The views of a scene show one set of named points, each view turned or mirrored, and shifted as a whole, with a little noise and some points left out.
In the rows, 128 means zero.

Scene 1
View 1
(320): [166  96 147 134 126 167 130 102 141 150 163  82  98 145 120  86 116 125
 143 114 142 136 100 121 143 160 126 138 121 144 133  96  97  99 110 164
 123 114 154 132  97 124 138 150  87 112 150 114 133 146 131 102 126 127
 110 120 114]
(325): [111 117 144 128 127 124 167 115 138 132 155 123 122 142 121 135 131 132
 131 130 137 128 115 143 130 126 174 114 164 126 156  95  84  98 124 184
 107 102 125 136 114 126 120 133  76 141 157 105 142 117 129 101 129 143
  88 130 120]
(268): [115 105 131 144 104 145 145 121 126 117 153 118 133 149 125 151 137 150
 136 124 138 104 116 147 137 139 158 113 164 121 151  87 104 111 125 168
 133 113 142 140 127 123 119 134  95 127 151 116 134 124 110 128 122 157
 105 121 115]
(70): [151 118 133 143 141 151 143 124 140 115 128 119 110 127 122 106 126 128
 109 150 139 129 122 127 117 150 119 134 162 129 141 107  96  83 125 146
 114  95 137 110  94 144 132 144  83 121 134  87 144 123 115 115 135 132
 107 118 110]
(129): [138 102 130 152 101 119 174 116 121  92 138  96 121 163 122 123 116 155
 116 130 169 105 109 129 136 156 145 106 173 139 112  92 107 106 132 168
 143 123 154 136  99 129 135 141  97 137 138  85 133 116 119 136 145 140
 103 108 129]
(248): [130 123 135 133 146 126 168  95 152 141 151 114 101 135 124  93 130 123
 123 126 132 127 103 135 118 139 153 114 161 134 139 117  81  94 138 184
  91 103 135 131  97 129 138 144  79 143 148  98 135 120 130  80 141 120
  83 124 133]
(157): [136 111 122 159  98 165 127 122 119 102 140 123 143 143 135 158 131 154
 118 132 141  99 126 140 138 158 133 118 159 113 140  92 114 122 129 141
 157 110 153 132 136 133 121 133 103 110 119 117 131 121 101 152 125 156
 117 116 112]
(41): [135 158 111 155 156 141 135 101 155 126 128 161 135 106 160 131 147 125
  89 157 123 118 136 140  84 155 122 117 167 101 133 128  84 117 161 140
 106  86 135 125 135 147 125 129  80 132  88 104 123  98 115 109 133 131
  95 126 123]
(319): [148  88 143 137 104 144 156  91 129 132 167  72  99 167 114  95 111 143
 143 100 151 115  91 127 157 154 150 114 139 148 126  95 103 108 122 180
 136 127 162 146  97 114 146 150 101 124 161 113 130 145 126 106 138 128
 100 114 132]
(14): [141 132 139 140 135 139 142 109 142 141 146 118 130 134 145 126 132 134
 118 134 146 133 121 126 114 157 133 126 145 123 126  99  90 115 131 160
 121 107 139 135 124 132 122 133  75 128 119 106 128 113 135 116 130 135
 105 128 119]
(197): [155 140 111 164 162 139 128 123 156 127 108 137 123 100 159  90 151 139
  94 169 136 128 133 124  74 156  82 134 174 121 112 117  99 101 155 129
  90 101 144 116 100 155 128 147  74 119  87  79 120 106 111 111 134 125
 116 108 105]
(111): [160 117 132 141 139 144 151  90 144 135 149 103 100 137 127  88 116 123
 114 126 141 127 105 124 125 159 131 124 145 136 122 118  89  96 134 162
 115 106 151 127  96 132 146 148  87 127 130 103 132 126 127  95 139 116
  96 114 130]
(99): [183 112 106 169 129 183 106 111 137 117 123 105 114 121 145  85 136 141
 106 145 137 110 120 121 110 173  71 142 147 128 113 114 120 108 141 113
 131 109 171 119 103 146 141 154 102  95  99 101 123 132  97 132 128 130
 128 101 106]
(153): [162 121 139 128 143 184 129  93 143 128 155 125 103 129 114 119 109  97
 108 122 115 127 121 140 142 159 147 137 125 117 171 127  85  82 116 141
 129  71 138 101 122 140 141 131  92 111 132 129 155 133 113 104 129 126
  89 137 126]
(339): [132  98 124 154  93 187 101 102 124 141 172 111 138 143 141 156 141 148
 153 104 118  93 115 151 150 151 147 119 131 112 158  87 111 141 128 153
 152 113 162 155 154 113 118 129 112  98 138 155 120 142  99 135 107 164
 113 124 114]
(312): [130 129 105 166 131 159 129 159 125  67  90 164 143 114 128 155 147 149
  87 182 134 102 151 147  99 144 102 128 204 108 148  99 118  83 136 114
 128  82 134  92 116 165 116 137  91 114 105  79 148  99  78 158 127 158
 118 111  92]
(97): [146 111 121 143 127 171 138 102 135 101 143 127 109 135 111 123 117 120
 103 131 117 105 116 146 140 149 144 124 152 117 162 126 101  87 131 143
 133  79 142 106 117 140 141 137 105 115 138 116 150 126  98 115 132 133
  93 124 128]
(80): [113 144 140 132 139 149 133 107 147 149 161 151 146 122 144 168 141 121
 122 132 118 130 132 150 119 141 171 118 144 103 168 104  76 118 132 164
 116  84 120 133 153 128 108 115  73 130 127 132 133 108 128 109 115 147
  88 147 121]
(69): [ 91 131 114 153 136 138 140 152 139 106 115 171 146 111 133 158 168 152
 111 167 119 109 143 161  94 112 140 121 205 106 170  95 100  96 144 149
  96  88 117 119 128 147 107 130  79 132 132  95 139 101  90 123 117 163
 102 122  96]
(113): [138 111 172 116 126 162 127 125 133 159 170 101 122 143 121 141 121 119
 151 118 139 155 120 129 148 149 155 144 121 129 166  71  84  95  89 173
 127 105 127 131 125 123 110 127  70 118 159 121 147 136 144 115 113 147
 112 144 101]
(87): [105 128 139 139 128 131 144 143 134 127 137 139 147 130 138 160 146 148
 130 145 142 129 134 142 112 134 150 122 176 118 151  78  92 111 125 166
 116 108 119 135 127 134 103 127  72 135 136  98 137 107 124 125 120 159
 108 129 102]
(55): [145 130 127 141 135 152 147 102 139 112 141 128 119 130 128 129 121 120
 104 136 130 116 121 138 128 153 144 123 153 119 145 121  90  96 133 150
 125  86 139 117 118 141 136 133  91 129 123 110 141 113 117 111 134 132
  93 127 128]
(310): [148 112 132 137 120 155 139  57 147 169 195  88 109 152 142 107 121 129
 144  84 125 111  90 134 147 163 166 107 113 126 131 118  84 140 142 182
 130 118 165 167 135 104 142 137 102 125 141 150 115 140 133  86 128 121
  87 130 151]
(326): [153 116 134 149 120 153 131  97 139 142 155 100 125 140 144 121 127 138
 124 122 146 124 111 125 127 170 127 122 134 125 120 100  98 127 131 159
 138 117 158 144 124 124 127 138  90 121 117 118 118 127 130 119 128 134
 114 120 120]
View 2
(69): [140 131 132  45 127 182 157 154 122 140 146  89 139 154 169 104 164 171
  92 153 122 101 163 166 146 143 132 117 110 122  91 102 144 116 139 121
 136 186 121 125 122 123 111 126 167 155 162 141 141 132 144 103 178 142
 148 149 126]
(129): [129 120 108 119 132 139 169 122  97 128 137 127 133 166 157 142 151 134
 160 148 121 153 120 191 157 115 156 127  91 132 104 149 118 131 106 127
 180 150 127 116 159 155 114 128  97 133 164 118 113 151 141 116 154 126
  93 142 159]
(319): [104 128  95 154 121 127 182 138  90 137 125 162 139 157 140 156 124 121
 144 110 119 189 127 131 154 124 165 129 114 114 135 139  91 142 118 115
 177 148 142 103 159 163 112 132  77 146 151 122 105 134 123 136 147 140
  72 131 127]
(339): [117 123 125 136 112  95 163 142 118 148 101 149 121 150 124 126 129 159
 113 153 130 145 151 107 168 175 136 127 144  92 102 113 113 112 134 105
 166 153 124 103 150 159  93 139 132 163 122 160 149 104 131 161 140 161
  88 113  85]
(111): [100 119 123 120 114 158 166 151  89 126 129 158 130 162 143 144 138 124
 124 102 108 160 146 127 130 106 163 115 111 125 135 124  92 151 120 121
 172 156 134 123 141 167 113 146  98 139 144 102  92 146 120 119 180 138
 116 149 132]
(197): [107 119 162  73  99 169 146 148 108 136 151 152 127 169 135 128 148 132
  96 126  91  98 164 149 119 112 163 103  77 147 106 120 118 165 119 114
 181 165 120 148 124 158 112 143 161 128 129  75 117 145 121  92 199 145
 174 181 133]
(87): [130 124 125  88 106 170 173 147 130 153 131 125 136 159 162 132 166 153
 113 150 126 134 141 148 146 154 139 133 110 112 116 103 124 118 120 127
 135 181 121 123 131 124 103 118 147 164 164 147 136 134 147 115 156 149
 136 157 148]
(113): [ 97 142  94 125 110 164 192 154 106 156 110 165 139 157 149 165 146 125
 114 125 140 167 130  94 126 158 151 144 136  93 155 106 101 131 130 115
 121 168 140 119 141 134 100 121 124 176 153 165 130 120 126 134 133 148
 111 167 131]
(312): [132 139 139  40 136 169 141 134  89 114 138 100 120 171 149 112 167 151
 112 183 130  64 149 180 125 125 141 114  98 130  65 134 166 131 135 114
 154 154 121 148 144 152 106 148 181 137 137 131 154 135 132 104 172 117
 163 175 131]
(157): [126 126 131 112 119 121 158 133 106 129 110 136 115 159 136 129 152 150
 131 173 131 116 140 148 153 150 143 125 122 109  90 129 132 117 122 115
 165 148 120 122 154 159  97 145 140 147 133 144 148 127 135 138 149 136
 116 139 120]
(97): [110 133 120  97 138 167 158 155  77 106 115 125 121 159 146 123 141 140
 120 131 133 136 150 128 124 115 148 111 140 107 107 121 120 124 143 119
 148 147 133 126 149 171 110 162 110 146 137 135 108 136 123 132 179 120
 110 138 106]
(14): [112 112 137 117  98 160 167 150 115 143 123 160 124 164 143 145 156 136
 119 132 114 142 145 128 131 136 153 124 110 116 129 111 101 133 112 127
 155 167 118 131 132 149 102 135 129 149 144 118 114 140 135 120 167 149
 135 163 141]
(248): [111 118 119 110 117 180 176 163 103 134 140 139 142 154 160 135 143 137
 116  90 109 177 150 131 137 110 153 115 110 123 145 107  89 138 123 127
 154 175 131 112 132 149 118 134  91 148 167 108  82 149 129 108 185 146
 114 143 136]
(326): [108 114 134 138  97 130 164 141 111 144 115 170 120 159 128 147 141 135
 126 134 113 149 142 121 143 139 156 127 110 114 122 121  96 136 109 117
 175 157 121 122 144 159 101 137 118 148 135 115 120 135 127 134 161 152
 116 152 126]
(70): [102 138 119  86 124 175 163 147  84 123 135 145 134 164 148 142 145 126
 115 126 121 129 143 139 120 113 162 120 104 125 120 125 119 149 130 113
 154 159 136 133 143 155 110 140 130 143 146 117 115 141 119 111 173 132
 134 171 132]
(41): [123  97 169  94  95 177 147 164 122 127 127 137 112 165 147 115 165 152
 104 132 107 118 169 136 127 123 140 107 110 122 110  98 107 123 119 132
 154 172 104 138 116 156 106 150 141 144 137 103 104 149 141 111 200 148
 159 158 128]
(55): [112 119 132 105 118 169 157 157  93 115 118 137 117 163 151 125 153 141
 120 132 124 139 150 130 125 120 145 116 126 113 116 115 112 123 127 128
 148 159 123 130 139 163 109 154 115 145 144 124 104 145 131 123 181 133
 126 148 124]
(268): [129 127 111 111 120 139 174 141 115 143 123 126 132 154 153 131 149 151
 128 148 131 149 138 149 159 151 141 130 125 106 110 119 118 115 125 121
 152 164 127 108 147 141 103 127 119 156 156 153 132 130 141 133 149 143
  97 131 125]
(99): [ 95 133 147 102 109 122 144 132  80 126 129 172 121 169 107 141 127 120
 111 140 105 102 153 131 124 118 166 106  92 137  93 141 121 171 128  98
 200 139 133 137 152 181 105 158 153 127 103  92 134 125 106 125 175 134
 143 167 105]
(320): [ 87 138 103 131 115 141 180 144  85 142 122 179 142 158 132 163 125 115
 118 105 120 172 137 104 131 127 172 130 115 113 146 125  93 160 126 108
 166 153 146 116 152 160 108 135 108 149 139 122 111 124 110 132 153 146
 103 156 120]
(80): [122 108 140 103  98 176 164 174 133 141 108 132 119 154 156 119 163 160
 101 137 130 145 160 107 136 156 130 125 146  92 128  83 104  96 129 135
 117 182 111 121 117 137  96 140 133 172 152 151 117 134 147 129 176 155
 134 148 118]
View 3
(153): [138 142 148 107 134 147 157 154 126 127 152  68 132 127 105 119 102 133
 157 129 147 115 115 199 138 155 139 152  84 154 157 103 122 116 125 124
 129 106  78 125  91  97 164 159 137 118 139 145 162 136 107 146 139 136
 163 107 130]
(14): [133 133 137 123 104 158 124 164 133 128 142 100 130 109 111 143 123 140
 126 119 133 104 140 163 117 114 145 138 113 126 170 110 114 152 120 134
 123 110 113 127 131 105 171 141 121  98 116 122 155 113 108 131 150 128
 140  94 146]
(129): [111 108 153 110 117 124 131 151 132 112 116 116 102 122 116 119 147 142
 139 135 134 111 129 150 123 111 137 144 145  78 153 131 107 148 135 118
 146 104 154 123 101  87 151 125 113  51 140 127 129  91  97 121 103 133
 105  91 141]
(248): [131 128 129 132 120 143 125 153 150 102 149 102 156 113 121 154 113 126
 138 135 169 114 130 196 136 130 122 147 102 109 154 124 105 136 149 139
 124  97 103 115 114 104 163 143 117  87 135 131 147  99  86 140 142 120
 131  88 142]
(157): [135 129 134 110 124 129 136 154 114 153 115 101  91 107 114 110 144 147
 130 141  95 125 129 141 118 124 171 161 134 135 165 103 125 143 121 105
 153 118 130 132 108 100 164 119 138 104 118 127 139 124 124 112 121 150
 132 105 137]
(55): [126 140 138 109 125 154 139 158 132 123 141  86 118 122 117 125 116 130
 147 135 143 121 129 184 125 131 146 145 106 123 159 104 119 131 118 117
 125 111 123 130 109 107 160 133 129 102 144 133 147 120 109 137 132 137
 146  96 133]
(70): [117 140 138 111 143 140 124 161 128 109 135  95 128 125 109 142 127 145
 155 116 148 109 129 164 128 137 133 145  93 116 155 130 125 134 109 131
 133 128 124 110 100  94 169 137 124  96 123 135 148 117 108 126 136 116
 142  83 134]
(310): [154 110 147 141  98 164 165 133 142 144 141 101 164  93 117 121  85 137
 108 153 113 106 138 193 126 121 136 157 130 131 145  92  62 148 174 127
 129  64  60 138 122 118 171 166 116  98 136 122 158 114  88 144 131 164
 115 124 149]
(87): [142 136 108 131 106 123  97 171 134 122 135 108 115  95 122 155 155 122
 123 135 142 127 136 162 130 111 165 156 119 139 189 114 149 147 127 128
 129 120 136 122 131 101 151 115 142  92 108 121 145  96 112 122 150 124
 148  82 145]
(80): [159 147 111 129  94 151 116 168 136 135 155  85 124  94 127 144 121 109
 120 149 145 132 131 198 131 117 169 154 112 165 192  83 142 138 137 121
 118 103 106 140 138 117 150 128 143 123 124 121 157 111 113 141 162 138
 167  99 138]
(268): [144 118 125 123 112 110 126 151 132 134 120 108 111  97 124 129 145 129
 126 154 124 129 128 164 134 124 161 166 135 131 166 109 125 144 150 117
 148  98 118 125 111  98 149 122 140  87 121 124 140 102 105 121 124 145
 128 100 143]
(111): [121 128 152 120 128 161 144 152 137 114 141  97 148 121 109 138 100 146
 143 124 145  98 133 180 124 131 122 138 104 103 143 121  89 139 130 135
 128 104 102 118 107 104 172 153 112  89 138 134 151 116  92 135 131 130
 124  96 138]
(41): [123 166 111 114 129 185 106 172 134 127 156  93 120 111 127 146 108 132
 141 132 139 132 155 185 107 117 157 131  95 122 169  91 116 145  92 112
 108 132 155 137 142 140 172 115 126 130 131 122 145 133 122 133 156 128
 154  81 128]
(197): [101 167 120 114 157 180  99 170 130 112 139 110 137 118 112 164 114 159
 145 102 138 111 161 152 100 126 138 125  78  99 151 121 103 152  74 130
 118 153 158 112 126 127 191 117 110 118 113 124 137 138 119 116 152 112
 138  70 129]
(69): [131 162  81 120 141 117  78 171 138 111 133 108 101  99 138 161 154 120
 147 149 152 160 139 174 132 127 171 158  98 130 179 107 162 137 111 110
 133 140 172 116 122 120 155  86 150 117 116 124 128 113 123 114 148 121
 154  68 126]
(325): [146 122 117 137 101 114 113 158 151 104 142 102 135 103 128 151 137 109
 132 153 168 127 123 193 148 122 142 158 120 125 173 119 137 133 162 135
 129  92 109 117 112  95 141 131 136  79 130 128 147  82  87 138 141 125
 139  88 143]
(99): [106 144 148 104 172 164 140 150 113 142 121 103 131 119  96 132 112 183
 145 101  94 101 149 128 102 145 140 145  88 112 129 121  83 149  81 120
 145 144 122 110 102 109 201 135 115 119 106 131 141 159 125 106 126 135
 125  94 134]
(319): [131  92 162 128 114 123 158 136 137 123 122 110 149 111 109 121 121 148
 129 138 125  95 124 167 135 129 125 158 135 103 137 129  79 140 164 136
 147  78  82 116  93  82 166 162 115  65 131 133 146  96  84 131 112 141
 105 111 148]
(312): [105 166 112  90 163 127  99 176 112 126 118  95  70 128 120 132 159 146
 164 122 128 143 132 142 114 135 171 148  96 123 170 116 165 133  66 101
 143 165 193 117 102 106 161  88 143 120 118 134 126 137 140 103 127 119
 154  69 121]
(339): [162 120 128 131 117 118 148 137 117 171 115  99 123  78 116 114 129 144
 110 160  77 134 132 152 127 136 174 182 133 163 157  88 105 146 156 107
 157  95  81 131 114 109 170 134 147 119 104 122 148 129 117 111 124 173
 128 124 143]
View 4
(248): [138 145 110 110 123 125 119 116 136 158 159 111  64 146 111 117 133  89
 140 148 151 129 127 133 140 170 133 138 147 110 120 123 131 158 121  92
 137 120 128 119 110  88 137 166 104 142 105 135 124 137  69 146 117 105
 124  82 165]
(87): [131 140 112 115 154 130 119 130 153 143 133 121  74  97 146  93 124 105
 133 119 135 133 118 101 161 154 157 145 152 144 114 121 110 110 125 136
 114  77 130 151 122  87 108 135  95 155 130 132 138 130  91 143 100  96
 130 129 167]
(111): [143 149 128 113 125 118 123 107 132 142 147 123  81 153 102 114 136 107
 153 155 162 140 136 130 139 165 128 127 135  99 124 132 124 150 133 105
 143 129 129 110 117 107 127 161 122 140 109 162 129 140  80 125 117 122
 116  81 146]
(69): [111 135  88 127 146 124 146 109 147 138 124 111  87  94 155 119 120 125
 115 119 136 100 114  99 167 168 178 136 163 133 113 121 129 100  95 119
 102  66 155 161 136  82 109 128  87 156 146 114 128 117  95 136 110  80
 153 162 153]
(157): [132 152 140 126 149 117 133 116 141 123 140 144 119 104 138 107 136 147
 144 109 149 137 135  99 162 138 162 127 130 146 130 143 113 104 141 143
 118 103 123 127 124 112 105 139 112 140 143 153 144 135 130 108 102 128
 136 120 128]
(325): [138 136 111  98 135 130 121 139 144 164 156 119  64 116 127 101 140  88
 131 121 127 120 118 119 153 160 154 148 157 151 118 127 117 146 123 107
 121 105 113 139 106  82 145 161  94 141 119 125 137 137  79 155 104  89
 125  86 176]
(41): [110 158  94 136 120 118 103  84 141 133 120 110  89 126 129 116 116 127
 140 140 175 138 129 108 160 171 155 122 141  76 112  99 143 112 115 120
 122  74 149 118 142  90  99 123  86 158 120 137 112 140  85 113 128 109
 160 136 155]
(97): [116 134 121 106 111 103 137 100 132 135 129 132 107 126 116 113 150 146
 142 129 148 109 138 110 155 165 161 112 153 129 128 147 123 133 121 107
 122 130 130 117 129 114 137 154 105 137 135 160 131 146 101 115 120 108
 142  81 133]
(113): [138 118 124  76 147 146 129 139 146 134 112 136  79 109 126  68 146  96
 165 127 123 147 130 107 158 146 137 147 170 145 118 138  93 126 163 138
 119 104  96 145 114 119 137 173 119 133 112 166 142 150  82 140  93 103
 121  53 183]
(14): [136 147 123 116 144 127 109 113 144 134 131 124  77 125 121  97 125 107
 154 137 157 154 129 113 150 155 135 136 139 108 117 118 121 123 140 133
 132 100 126 124 122 101 108 144 109 148 112 153 131 141  90 128 109 119
 128 103 159]
(153): [112 122 115  83 100 112 128  98 134 133 106 131 101 130 107  95 156 136
 158 141 149 116 144 111 157 170 153 112 164 112 120 144 115 132 137 113
 124 125 117 113 135 123 143 163 111 134 120 174 122 160  84 112 119 103
 150  48 151]
(326): [147 158 139 120 146 132 119 113 138 126 141 136  98 131 115 105 132 117
 159 131 162 162 137 119 149 142 132 136 130 107 127 130 117 126 157 136
 133 110 113 114 112 116 105 155 123 138 110 158 133 143 102 116 109 139
 121  92 150]
(319): [164 150 153 106 141 127 136 134 132 148 177 138  92 142 101 115 151 102
 154 129 144 145 136 135 135 143 129 140 129 142 139 156 111 158 153 111
 142 150 103 113  91 113 136 185 131 126 115 155 145 139 102 135 101 138
  98  61 141]
(320): [153 131 137  94 140 137 145 125 134 128 133 134  91 148 102 104 145 102
 167 151 149 149 135 127 138 153 120 137 151 116 127 152 107 142 155 121
 138 130 112 125 108 130 132 186 145 126 106 173 134 140  82 127 103 128
 105  60 148]
(310): [147 173 138 113 115 148 107 116 139 142 177 140 111 140 103 117 156 110
 164 115 159 163 139 137 149 130 132 156 135  98 130 125 130 159 185 115
 131 129  78  91  91 108 127 190 111 120  94 135 125 161  99 118 108 143
 145  35 176]
(55): [121 144 118 110 120 109 117 105 136 140 133 125  91 128 115 109 136 129
 143 136 157 125 134 111 156 166 153 116 141 116 123 128 124 131 124 112
 127 114 131 115 130 100 128 142 102 145 126 154 128 148  93 120 119 110
 139  92 143]
(129): [157 158 152 132 155 101 126 134 132 155 182 133  73 126 122 120 127 111
 131 126 148 134 128 120 138 153 140 122 111 164 138 146 114 144 114 114
 142 137 140 124 109  91 125 136 112 148 140 152 152 124 117 139 102 131
  89 125 116]
(80): [105 145  95 106 124 139  99 109 151 139 115 121  88  96 140  89 137 118
 141 110 145 135 125 102 173 155 167 142 168 113 106 100 128 115 141 131
 105  67 111 130 129  86 118 141  77 149 116 126 122 154  84 129 111  89
 173  92 193]

In a view up to two points have been moved. Name them for each view, in the order of its rows, or write -.
view 1: (325), (129)
view 2: (41)
view 3: (248)
view 4: (80)
